Points on a hilly landscape, in no order, each with its height.
A ball rolls from a point to whichever of its 2 nearest points has the largest drop for the distance, and stops where none of them is lower. Distance is the straight distance between rows; heights are no part of it.
<964> h=3.73: 146  107  97  144  130  156  107  106  123  131  155  132  130  148  157  110  138  116  115  149
<830> h=2.73: 166  122  95  163  139  137  119  120  130  134  132  136  129  131  151  132  131  124  114  163
<840> h=5.95: 95  130  118  78  128  141  143  128  114  118  141  106  122  129  130  124  134  111  111  82
<449> h=7.09: 132  138  154  149  127  101  147  145  135  127  116  133  126  123  102  129  128  136  174  133
<6> h=3.45: 121  126  127  118  119  150  94  119  125  135  134  126  126  134  138  141  126  142  111  132
<706> h=7.28: 160  134  160  162  120  105  157  140  126  141  115  115  161  118  111  125  133  123  120  152
<291> h=4.96: 126  137  142  146  110  135  93  131  127  148  128  139  132  132  126  141  117  162  139  152
<25> h=5.68: 90  127  127  75  138  134  137  119  132  108  136  116  119  129  140  124  121  104  115  82
<27> h=7.04: 131  133  158  135  125  115  158  140  122  134  116  114  150  126  105  126  144  120  147  135
<617> h=6.03: 147  139  167  133  148  105  163  142  130  123  104  122  146  95  102  146  133  130  96  126
<442> h=5.54: 120  139  167  128  121  134  115  142  130  140  110  133  133  113  107  149  128  154  138  136
<657> h=2.15: 120  126  134  129  123  132  120  127  143  130  125  126  127  136  124  128  124  126  143  135
<1146> h=7.84: 166  110  99  124  125  162  96  98  92  133  160  127  122  146  166  129  150  138  76  128
<1002> h=7.90: 126  132  153  116  131  135  162  142  98  131  129  101  146  133  114  125  155  114  121  107
<1151> h=7.56: 106  125  125  95  141  102  140  140  160  106  110  156  106  106  129  127  107  99  167  102
<508> h=6.51: 115  135  156  98  144  104  138  138  140  118  103  147  113  102  116  156  132  129  133  105
<468> h=2.32: 136  121  135  144  120  147  135  125  102  142  149  116  154  149  121  119  146  119  117  144
<558> h=7.13: 154  133  127  137  124  151  134  137  88  131  146  105  149  133  124  130  153  130  73  128
<970> h=6.85: 118  135  155  109  132  137  135  138  127  135  116  120  131  120  119  151  143  137  120  110
<641> h=1.58: 137  128  131  142  132  134  142  134  111  136  130  104  150  137  119  121  149  115  118  141
<255> h=5.71: 83  129  145  96  111  137  99  107  144  119  125  126  115  140  131  112  117  134  146  117
<242> h=1.68: 100  127  144  123  121  121  118  135  147  119  127  137  112  131  112  122  118  132  163  129
<1120> h=6.27: 127  136  104  107  146  135  136  126  137  126  112  128  128  110  130  160  124  128  82  114
<655> h=2.59: 109  114  115  118  126  154  117  107  116  129  150  107  130  146  138  105  136  110  110  127
<793> h=2.42: 119  125  92  146  128  111  129  127  155  121  137  138  113  135  128  100  102  120  162  134
<555> h=5.12: 172  122  127  164  117  151  97  125  106  148  140  142  144  131  157  143  131  149  115  164
<821> h=3.98: 113  106  110  142  117  148  105  103  133  134  149  133  125  147  149  99  126  132  135  154
<1117> h=4.40: 137  133  136  132  116  150  99  127  119  150  135  126  135  128  137  150  133  155  104  150
<1268> h=6.20: 95  131  138  99  126  112  101  129  151  114  110  153  95  104  122  132  111  136  151  103
<631> h=6.69: 126  140  131  101  125  150  124  133  102  134  129  106  132  127  122  149  137  147  86  111
<1167> h=2.69: 116  132  123  125  127  148  116  127  131  133  127  124  133  131  128  137  131  134  120  136
<877> h=7.57: 160  132  135  144  128  124  161  138  90  126  131  97  155  131  110  121  153  111  84  120
<983> h=8.32: 155  113  102  126  129  159  90  97  114  137  152  128  117  135  181  134  139  133  89  140
<938> h=1.24: 97  122  143  113  125  116  127  131  143  108  127  134  116  132  125  103  114  113  176  119
<817> h=5.82: 143  144  162  137  134  118  148  145  127  138  111  128  149  100  107  143  133  135  107  132
<1032> h=7.22: 97  129  157  78  142  124  131  128  133  119  121  130  120  120  133  139  136  116  141  94
<602> h=7.55: 153  128  114  151  138  119  147  135  132  128  107  121  146  126  122  133  131  114  118  149
<7> h=1.06: 129  130  126  130  134  128  152  131  121  135  118  108  142  137  122  121  138  102  128  127
<858> h=7.35: 133  142  132  139  141  113  140  147  145  126  104  145  131  105  104  146  115  136  126  135
<868> h=4.85: 139  119  96  120  127  150  112  114  117  136  143  109  126  136  150  135  137  133  85  119
<563> h=5.59: 119  126  88  99  134  146  131  121  121  116  138  113  124  130  140  134  129  118  72  102
<612> h=1.62: 137  139  92  164  126  88  150  136  148  115  133  135  115  140  115  103  91  131  173  125
<614> h=2.72: 111  122  142  113  120  156  128  125  104  132  143  106  139  143  121  128  151  128  116  119
<664> h=4.41: 141  128  132  164  113  139  106  135  123  143  135  143  136  129  121  136  116  164  145  155
<676> h=6.47: 123  133  130  96  131  145  146  134  109  124  129  111  130  122  124  144  137  134  90  99
<950> h=3.51: 131  112  103  163  115  145  116  108  128  139  152  133  132  148  142  95  126  123  146  159
<361> h=4.24: 177  117  136  164  119  152  108  133  94  150  148  136  153  140  150  136  149  135  95  162
<518> h=6.58: 131  132  169  101  158  102  163  145  131  122  106  132  136  99  122  140  141  116  136  106
<980> h=1.76: 117  129  117  130  132  94  150  135  149  117  111  137  116  128  113  118  110  113  176  122
<202> h=7.46: 157  146  121  170  130  96  153  133  138  129  109  125  142  131  116  130  123  120  135  152
<54> h=2.68: 114  132  95  137  122  112  128  131  160  116  124  137  110  126  128  121  100  126  150  131
<984> h=1.61: 146  132  89  150  135  108  142  131  154  122  118  136  127  123  133  127  109  119  140  148
<379> h=6.21: 113  134  129  87  122  144  147  134  98  116  140  96  118  135  123  131  134  129  102  85
<146> h=7.19: 134  136  135  133  141  89  144  145  150  111  105  152  108  104  103  140  113  139  158  119
<540> h=7.37: 161  122  119  137  120  161  117  127  75  139  156  113  146  142  140  129  163  140  78  131
<168> h=3.75: 140  128  117  168  118  137  111  128  123  141  145  142  133  142  126  116  118  150  148  164
<813> h=6.76: 121  131  165  108  142  114  154  142  129  129  117  124  128  115  116  139  138  115  157  114
<171> h=2.10: 158  127  89  164  135  124  130  131  141  124  128  135  132  129  145  118  121  121  128  158
<299> h=3.58: 158  119  103  153  130  154  100  119  127  138  141  140  128  135  159  130  135  127  111  152
<975> h=4.95: 155  128  141  151  116  143  98  132  115  148  130  136  150  129  142  154  130  153  102  158
<643> h=3.37: 156  121  134  162  116  154  117  127  95  148  148  126  160  143  130  118  148  131  115  158
<626> h=5.20: 85  107  136  112  110  146  95  103  136  128  140  123  118  142  140  111  116  133  137  123
<374> h=1.79: 110  119  124  137  121  129  147  115  132  132  137  119  136  157  120  100  136  101  155  142
<421> h=4.63: 94  111  130  128  106  148  95  102  139  137  146  126  121  145  141  107  112  141  141  145
<357> h=4.33: 169  104  126  163  114  154  99  113  106  150  157  152  137  144  164  129  134  143  129  171
<530> h=5.28: 136  124  79  113  136  148  126  117  111  125  149  112  127  132  152  131  139  116  71  112
<490> h=6.91: 131  127  164  123  134  110  162  143  127  130  113  122  143  129  114  125  145  113  168  121
<212> h=8.05: 111  128  153  104  135  136  159  135  111  130  129  106  137  139  123  123  154  110  137  107
<431> h=2.87: 177  100  113  165  124  149  113  111  105  145  154  151  127  144  159  113  142  131  131  168
<505> h=5.67: 134  140  167  141  126  117  129  149  129  135  110  136  144  105  105  151  127  151  127  141
<909> h=5.31: 127  142  142  135  113  132  98  136  132  140  114  145  127  118  116  151  114  164  130  143
<999> h=6.33: 108  138  154  97  134  104  108  136  154  117  102  157  96  101  116  152  121  134  143  106
<108> h=2.88: 146  116  108  173  119  139  125  114  113  140  146  143  131  148  138  102  128  133  150  170
<1179> h=7.01: 104  129  152  92  134  138  132  132  123  128  120  117  121  123  121  142  137  126  132  105
<1013> h=2.06: 122  130  93  160  121  101  132  127  139  116  141  128  114  146  122  92  93  136  168  134
<1216> h=3.02: 118  130  101  127  132  123  99  125  158  117  120  142  109  123  136  126  97  130  130  132
<622> h=7.36: 168  133  134  148  127  136  149  134  90  139  141  102  166  135  124  122  156  122  84  134
<987> h=4.22: 128  121  92  119  128  149  95  110  140  131  140  121  123  134  158  135  125  132  91  134
<620> h=1.13: 111  136  135  127  129  87  139  144  146  108  128  138  93  125  119  99  104  133  200  106
<624> h=6.48: 118  137  113  111  137  128  124  129  152  125  114  130  120  111  131  152  114  124  103  117
<307> h=1.88: 119  131  112  118  132  108  154  135  150  115  112  128  129  127  121  121  120  97  154  123
<792> h=7.67: 168  132  120  150  138  124  147  134  123  136  117  116  152  122  129  135  140  114  90  143
<1046> h=6.95: 129  137  147  149  117  118  123  141  128  135  119  138  125  126  105  126  123  163  168  138
<226> h=3.63: 107  124  151  123  120  149  126  132  112  138  138  119  136  145  118  122  140  129  141  133
<142> h=1.51: 121  140  122  143  126  81  155  135  141  112  118  138  106  132  111  112  104  127  191  115
<56> h=6.68: 121  144  165  105  143  120  135  142  131  129  106  135  127  105  108  158  135  137  122  111
<155> h=7.38: 155  138  138  163  123  92  166  130  129  133  101  112  161  127  112  124  134  119  131  150
<498> h=1.81: 105  112  129  111  115  160  128  111  103  130  158  99  133  148  130  113  143  125  113  114
<1055> h=3.52: 115  123  99  116  128  137  93  108  152  121  123  131  115  124  149  133  111  134  110  132
<567> h=4.38: 96  124  132  99  115  150  93  111  130  138  132  114  123  137  136  136  131  141  108  120
<661> h=7.27: 129  136  131  146  131  110  132  141  146  120  107  144  117  109  105  139  110  152  147  128
<1142> h=7.08: 131  141  140  114  150  83  157  142  149  111  94  163  106  90  108  144  110  120  147  115
<654> h=6.42: 96  131  130  137  112  118  101  125  140  125  131  143  106  132  120  114  102  166  167  130
<262> h=6.22: 97  133  136  128  115  110  91  126  150  120  123  145  93  117  118  117  101  157  165  117
<309> h=1.42: 176  114  108  179  122  127  120  115  112  147  151  152  131  142  155  112  132  140  143  169
<127> h=6.92: 133  141  136  111  159  99  157  140  152  118  95  155  118  89  106  151  117  119  117  117
<642> h=7.59: 166  114  107  127  116  160  104  110  76  133  166  117  127  150  153  122  162  141  73  121
<1256> h=6.02: 84  129  140  103  116  118  95  115  156  117  121  140  99  123  128  122  108  144  150  112
<519> h=3.14: 130  110  102  131  126  159  114  106  108  127  157  116  133  150  151  105  146  114  99  131
<556> h=7.39: 97  128  149  72  149  114  134  133  141  109  122  140  115  104  143  133  134  101  153  87
<541> h=1.16: 95  114  135  125  120  128  140  123  136  119  133  127  126  148  121  94  126  111  170  136
<391> h=6.90: 143  134  121  122  127  153  121  130  96  136  137  107  136  130  128  152  141  144  76  120
<501> h=0.68: 104  123  143  122  128  99  138  131  144  113  130  147  103  130  121  105  115  125  197  116
<566> h=7.62: 115  132  110  116  133  81  143  135  168  104  119  149  109  113  130  121  101  97  166  101
<1071> h=2.28: 116  116  119  131  122  145  140  113  124  133  145  113  133  154  131  104  139  99  133  136
<1277> h=6.62: 118  135  117  112  143  113  135  133  153  118  110  140  115  103  126  150  117  109  122  117
<269> h=5.94: 128  131  89  104  139  144  120  122  138  127  127  119  120  116  148  149  125  126  75  117
<145> h=6.74: 130  133  119  114  151  104  159  140  153  116  99  136  124  105  120  149  123  105  118  112
<1018> h=6.35: 135  136  168  112  153  106  169  139  121  125  103  123  143  101  108  143  146  118  111  105
<906> h=1.22: 147  144  90  162  135  92  150  139  144  121  119  135  127  135  112  117  106  131  153  137
<839> h=6.71: 117  132  135  158  111  126  107  139  126  125  134  146  114  137  112  115  109  168  171  138
<1067> h=7.49: 99  126  133  90  140  107  130  129  158  111  119  144  106  114  128  129  119  105  147  97
<678> h=7.17: 146  137  168  157  126  115  146  139  124  140  115  121  156  128  105  130  134  131  135  146
<507> h=1.57: 126  128  122  110  137  117  163  132  133  118  115  116  135  124  121  127  133  91  135  112
<619> h=5.40: 96  125  134  88  126  138  120  120  140  109  132  119  116  132  139  122  119  112  125  98
<1219> h=5.05: 91  120  122  90  121  147  104  112  140  126  133  112  120  134  143  124  120  121  113  104
<231> h=8.87: 165  120  115  133  121  158  86  108  110  145  148  139  129  141  173  146  142  145  93  146
<601> h=7.76: 145  139  153  126  129  133  159  139  95  129  126  95  152  133  111  124  150  120  100  116

Two balls start at each pair of points below. Name the first point that both come to, or write none.
<518> and <858> | <505>
<391> and <1117> | <6>
<619> and <1055> | none
<975> and <678> | none

For each start below, name every point that the ball comes to, in order.
<127> | <145>, <1277>, <624>, <1120>, <269>, <563>, <530>, <868>, <987>, <1055>, <1216>, <54>, <793>, <1013>, <612>, <906>
<602> | <202>, <155>, <706>, <678>, <27>, <490>, <813>, <518>, <1018>, <617>, <817>, <505>, <442>, <909>, <291>, <664>, <168>, <108>
<255> | <626>, <421>, <821>, <950>, <108>
